Each row is a point on a tangle of strands that fork, close into loops and nearly touch. The rows are in no order.
(in the rows, 100 means zero)
Points whose rows are less than 83.5 apart are linked; no others are. Some points are linked to none.
Babov: 116  61  73 110  70  86  84 101  89 113 101 113  56 103 102  87 129  82  77  70  90
fodu: 103  95  43  76 108  81  83  95  72  96  95  85  82 125 102 106 152  43 115  95  97
Kozas: 108  88  83  71 106  77 125 118  85  88 107  91  86 107  78 102 136 102 132  77  63
runug:  68  92 110 113  78 101  78  68  97 113 104 106 139  90 100  92  59 131  83 105  78
Pamip:  78 129  59 114  86 115  68  92  83 114  93  72  78  83 122 136 109 144  95 110 103
fatup:  75 104 147 132  98 125 103 109 115  88 108 104  79  59 112  95  71 135  41  90  93
legof: 150  83 128 111 101  89 137 135 118 121 106 129  96 112  73  90  86 132 133  68 130
kuvef:  78  67 120 155 130  96 105 127 100  94 110  93  79  68  99  79  96 103  66  61 121
rago:  74 101  68 116 120  92  74  74  75 117  91  70 128 115 112 106  97  96 126  85 170
lagar:  93 135  85  96  71 127  48  75  96  96  76  71  99 119 120 132  92  59  74 143 119
solig: 130 129  78  52 112  84  79  74  83  92  66  79 124 142  86 116 100  74 142  79 120
Ponu:  76  50  70 144  72  76  75 106  75 112 113 115 102 112  87  60  73  78  96  83  66
navo:  84 117 110  85 106 126  92  73 121 102  89 100  74  70 133 119 124 113  21 101 102
nen:  90 124 115 130  78 106  81  64 106 111 100 101 170 109  87  73  36 121 135 135 109
Pimi: 117 164 141  83  81 119  99 111 113  54 103  70  60  99  87 114 106 102 101 115  50
ren: 118 105 109  34 100 106 129 100 110 101 100 135  97  93  97 125 109 147  86  94  56
Fop: 115 106  90  87  98 108 120 123  91  89  95  90 125 134  99 104  92  58 163 152 121
lek: 120 126  93  66  65 117  81  78  95 104  84 123 125 106 107 120  77 112 109 156  80
rami:  73  83  97  93 103 120 110  93 104 122 107 145 107  69 130 116  83 154  53 112 101
big: 107 106 149 131  82  98  77  70 130 105  96  86 131 104  91  78  47  95  88  85 125
Gegal: 107  72 125 114 129 101 155 155 106  89 116  91  79 100  86 100 130  96 117  95 131
Niki:  59 108  66 141  66  93  49  71  93 120 102  44 109 122 109 101  86  75  87  95 105
zuvi: 120  57  97 106  78  85 116 127 104  98 109  99  64 118  78  80 140  56  88  72  82
mufig:  92 114 118  95 142 104 130 117 127 105 119 124  93  76 115 121  81 157  85  69 123
Bul:  92 109  89 120  86  89  57  71 108  95  99  54  94 122 107  95  99  43  86  83 110
samo:  62 134  95 104 157  87  88  87 104  71  94  54  90  76 108  96 149  76  88 114  80
bupad:  60 106  91 119  71 106  73  68  90 106 106 100 161 107 100  87  52 111 117 152  68
relu: 149  86 129 123  89  90 111 117 122 136 100 154 106  98  73  78  64 144 103  68 106
Zate: 106  63  81  93 122  96 126 120  92 124 111 144  79  86 111 107 130 122  82  71 128
kudam: 135 147 101  59 120 130 125 131 108  83  80  89  60 103 105 147 152  97  92 140 103
Dak: 110 108  96 104  98 114 110 102 100 129 106 149 128  83 110 112  61 168 125 133 109
sofe: 149 136 120  90 101 111  98  98 138 112  92  93  62  99 112 132 102 113  78  73 148
ran: 116 140  86  90 124  93  75  80  92  89  75  50 121 134  95 111  84  76 149  83 150
Ton: 100 129  99  65 148 121 146 130 112  87  95 102  69  79 116 132 158 119  84 125 100
Lolam:  64  59  62 101  86  75  77  81  61 103 112 113 115 102  95  81 101  92 105  83  59
Zaraz:  65  89  84 115  68 115  64  68  88 133  97  97 121  92 123 111  89 124  64 118 111
sazis:  82  90 113 110  66 109  88  92  99  91 106 111 105  85 100  91  66 115  85 119  53
tedi:  88 100 103  79 147  62 111  86  86  95 111  94 116  94  77  91 105 136 121  27  90
zak:  93  82 103  40 134  92 155 119  83  88 106 105 136 118  82 111 131  99 136 113  94
kopu: 109  82 136 138  87 109 118 116 112 103 105 140 138  93  83  60  59  99 117 137  92
roruz:  89  94  82 102 104 113 101  90 102 148 103 151 127  84 126 116  73 163  86 117 133
nof: 144 123  83  46 111 120 115 112 108 111  80 117  76 107 115 150 133 106  91 112 124
gamom: 100  71 101 117  65 103 122 140 105  80 116  94  60 111  93  80 119  54  87 112  49
fivuv: 109  63 115 129 111  93 141 149  97  92 116  89  95 119  80  78 109  74 144  91 135
Zazo:  58  90  76 125  67 126  64  82  92 108 101  86  86  85 133 110 105  88  48 134 100
Rarum:  65  90 103 120 103 128 118 121 103  79 100 103  47  54 121  89 128 112  49 112  65
Lon:  93  83 121 109  99  75  93  68 109  91  99  85 142 130  85  56  68  53 116  70 107
zafu: 112  87  95  92 140  91 135 130 102  94 102  85  72 100  96 109 170  73 108  92 133
gase: 140  77  98  89  68  88 125 129  94 111 105 134  81 105  73  93  97 135 126  80  57
Dip:  83 133  98  84 142 104 111  94 107  98 107  96 102  76 117 131  91 155  91  83 110
Tanog: 124  95 119 126  48  89  95 108 126  96 112 103  95 133  73  66  64  54 109 104  52
beme: 121  87 131 142  79 123  97  95 128 132  97 144 115  84 109  83  68 111  75 130 143
pefi: 124  75 120 134  71 102  96 102 115 116 100 130 115 102  90  66  72  84 100 113 109
rufid: 125 129  93  39 108  87  92  74  92  94  80  95 126 118  87 121  95 108 130  85  91
tur:  72 116  58 131  66  89  56  74  86 112 105  56 122 137 104  95  64  70 127 115 100
taf: 119 106 112  64 115  96 117  95 105 107  94 113 127 108 100 112  91 115 126  97 124
lifog:  74 101  89  79 105  76  65  39  82 115  90  83 149 114  91  94  82 113 102  57 109
kone:  86  70 133 142 118 112 113 129 117 105 106 120  79  62 106  89  79 122  40  71 116
muke:  70  49 105 147 118  93 111 133  88  89 112 101  89  82 100  73 104  68  83  86 108
Vuke:  86 160 121  74 102 112 100 104 104  43 103  63  80 103  92 109 117  68  98 135  36
Zota:  82 131  67 105 146  91  83  90  75  93  90  52 120 106 105 119 100 103 149  94 154
Rofof:  98 101 127  93 111  94 103  94 120  77 102  77  87  89  96  93 123  74  72  81  80
zamad: 123 134  88  71  63 120  65  82  99  92  76  94  97 119 110 126  91  67  93 144  89
faz: 148 125 104  75  93 122 100 103 124 119  88 121  72 100 128 140 106 112  77 113 150
mig: 118 110 100  54 111 108 120 112 104  78  79  73 112 140  86 121 134  30 114 132 110
Bego:  71  95  88  87 111  66  78  62  76 101 106  88 125  95  83  93  90 136 110  44  72
bup:  82 118  92  67 142 103  84  64 113 100  82  91  89  77 123 118 150  97  35  90 100
gemik: 108  99  57  73 136  90 102 111  80  96  88  91  72 101 106 118 179  72 109 104 106
Voli: 116 103  76 122 103  89  89 109  90 108 107  88  73  90 102 114 100 132 134  74 124
gaton:  78  56  66 112 121  86 103 110  62 116 115 128  94  87 108  94 120 113 103  73 130
ver: 131 138  94 121 113 104  87 105 117 111  99  72  55  86 116 133 104 131 106  73 150
pibe: 107  75  73  94 105  81 107 109  82  96 104  88  94 134  95  88 136  36 124  89 125
Tid: 114  91  73 143  70 103  75 107  92 129 104  99  66  93 113 113  92 125 109  89 133
mor: 111 126 111 108  94 112  98 115 107  76 102  73  79 100 107 113  98  83 121 116 110
Gebil: 121  93 108  66  99  81 121 105 102 100 107 129  91  94  80 108  99 153 100  53  51
nupe:  96 106 100  74 129 106 132 127  92  68  95  72 124 129  93 114 120  46 140 141 117
Zogu:  89 136  83  83 123 120 128 130  96  74  97  90  50  63 118 118 148 131  98 133  59
Bon:  65  58 110  97 116 106 123 107  90 105 107 141 127  70 112  94  84 129  79 114  91
losu:  84  34  96 152  98  86  94 131  73 114 108 127 105  94  84  56  79  88  87  80 101
dof:  83  95  81 120  84  82  76  73  93 100 106  84 138 138  92  67  62  60 137  95  99
mopi:  83 104 109  85 146  76 103  87 106  79 100  69  93  90  94  89 159  67  83  78  79
lifi: 111 111 103  56  82 117 104  90 102 100  92 134 106  92 113 126  95 128  91 130  72
Kuvo: 128 105 127 113 129  94 132 132 125 111 113 115  82  92  92 107  76 145 113  53 137
dimu:  82  73  50 117  72  89  67  66  72 136 101 128 149 125 101  72  87  84 124 127 105
Buse: 105  50  85 113 101  80 121 120  74 106 110 121 116 134  88  65 114  62 141  94 135
Gapo:  92  70 110 101 125  61 112 102  71  96 113 112 124 111  65  64  89 114 133  31  96
navu:  60 116  71  98  79 122  72  76  80 121  94  91 121  86 126 134  87 150  82 129  95
rik: 138 132 117  96  83 110 110 105 109  92  94  99 134 133  84  92  63  81 168 148 115
Lobap:  93  98 155 138  69 124  96 107 117  92 108 120  96  75 100  82  56 120  61 116  79
pem:  87  92  79  47 145  76 133 108  73  87 108 102 105  99  88 110 156 109 123  82  76
fev: 113  64  74 135  63 109  84 116  96 127 100 131  65  87 117  94 100 111  82 103 110
puzok: 132 126 133  95  93  84 109 112 118  77 107  75  80  99  71 102  86 121 132  62  72
vuvom: 113 132 100  84  70 110  89  95 106  78  98  84 106 147 103 103  83  23 109 154  83
vevi: 101  45 121  89  93 109 137 123 108 100 104 120  95 101 104  89 140  58  62 115 106
Gari:  82  58 130  85 130 102 157 128  98 100 115 140 134  87  94  92  94 119 105 110 100
bamev: 103 125  98  85  91  94  76  76 111  79  87  61 114 141  98  97  91  19 105 108 100
Lumik: 132  84  83  96  79  92 125 140  94  93 109 103  55 105  80 104 127 114 134  87  63
mun:  78 118  75 104  97 131  71  90  93  89  87  75  82  89 137 129 124  64  61 146 125
Mer: 100 105 141  98  91 121  90  82 118  89  92  99 125 107 113  98  80  52  78 139 138
rotik:  99 116 133 138  87  92  74  82 121  91 104  59  95  94  93  92  67  99  93  66 116
raka: 106 138 141 130 102  98  93  98 123  76 108  63  70  78  89 104  76 130  95  63  87
numav: 133  90  71 118  61  87  92 123  91 102 108  98  68 122  91  93  96  85 146  94  87
Rebe: 122 130  92  99  79 122  89  82 101 130  92 139 145  95 106 112  62 148 129 162 107
mak:  66 113  95 108 137 106 109 100 119 109 106 110  64  54 118 108 115 162  36  60  80
Fal:  87  81 128  92  76 101  92  81 110  89  99 113  97  78  99  88  88 104  45  80  43
Terov:  85 124  48  84 140 104  88  98  83  97  82  84  61  76 124 123 168 101  84 120  86
bele:  95  73 139  60 117 107 162 122 107  88 106 115 145 117  81  98 106  90 119 137 101
vun: 117 100 131 115  79 131  94 101 121 107  96 114  98  94 126 105  88  78  70 142 150
Bif:  92 121 129 104  76 111  61  54 118 103  87  70 137 111 107  99  66  76  79 114 130
dided:  78  92 122 119  88 120 121 133 104  62 110  95  60  76 104  88 113  89  71 120  53
lebaf: 108  82 144 122  94 100 135 138 105  88 112 119 125  96  70  75  59 118 133 111  77
Dem:  76  84  61 108 125  98  97  96  68 123 107 109 115  93 123 115 105 120 120  99 158
Bok:  59 121 112 103 144 111 120 102 112  79 100  94  62  45 119  92 136 137  47  94  57
bop: 100 118  66  89 100 102  65  75  86 117  84  78  95  99 115 131 113 108  92  97 125
bomi:  91 119 103  63 145 102 122  97  92  92 101 102 120  89 112 128 102 126 114 104 115
Kar: 146  83 111 115  93  91 102  86 113 148  96 160 133 110  80  65  70 131 113  72 132
lopo: 121  96 110  98 101  87  95  80 106 123  98 116 121 111  96  94  74 120 118  75 139
vipuz: 144 138 132  71  81 102 116 116 122  77 100  82  67 105  78 120 104 114 115  91  64
Fel: 125 126 124 106  90 102 102  79 114 104  92 109 160 120  84  72  48 107 157 129 114
vemu:  81  96  80  91 143  81  86  73  94 105  94  85  89  83 110 103 150  90  67  66 111
Lipo: 129 113  94 116  47  93  78 107 112  92 106  82  64 123  91  90  81  70 117  95  59
Dasan: 132  68 101 136  57  89  91  97 116 122 102 133 120 134  75  44  75  51 110 109  83
noke:  97  82 135  96  98  85 103  87 116  83 102  90 123 109  89  79  88  62  92  81  91
tubam:  99  45  97  82 115 106 149 139  97 107 108 137  76  90  98  99 153 101  66  88  99
sav:  68 154 104 114 131 106  91 108 105  54 103  51  61  82 107  97 138  72  90 139  59
zar:  71 149  71  93 127 119  89 100  88  79  88  76  59  59 122 125 141 132  83 131  67
bama:  88  78  43  93  76  73  78  93  60 104 112 107 106 126  96  85 101  78 141  93  63
panob: 100  92 125  84  85 109  96  79 119 101  94 113  87  84 114 103 102 100  44  85  89
met: 106  66 124 126 101  76 116 127  88  97 109 112 126 110  60  56  64 103 141  69  79
bef:  97 111  68  81  80  91  54  53  85 130  84  89 131 118 102 114  86 118 104  84 108

A fork is a point with three links, a tip a point with one. Leave the first point through the second and follow the links. Name the first fork or tip that comes.
bef, lifog -> pefi
Lolam, Ponu -> sazis
vuvom, bamev -> Rofof
mig, nupe -> runug

How many points has the smallest loop of links through each point below? Write none if it is on no loop.
kopu -> 27
bup -> 6
Kuvo -> 9
Lon -> 18
Rebe -> 16
pibe -> 7
Lolam -> none
Babov -> none

Name the points in between on the shortest way along the links from the first point to the second, in order.
pefi, kuvef -> kopu lebaf met Gapo tedi Bego lifog bef bop Pamip navu Zaraz runug sazis Lobap fatup kone
lek, Pamip -> zamad lagar mun Zazo Zaraz navu
bama, Vuke -> Lolam Ponu losu muke kuvef kone fatup Lobap sazis Fal panob Rofof mopi samo sav
Kozas, lagar -> Lumik gase Gebil ren lifi lek zamad
sav, Dasan -> Vuke Pimi vipuz puzok raka rotik big Bif Mer vun beme pefi
kudam, fivuv -> Ton Zogu zar Terov gemik zafu Gegal
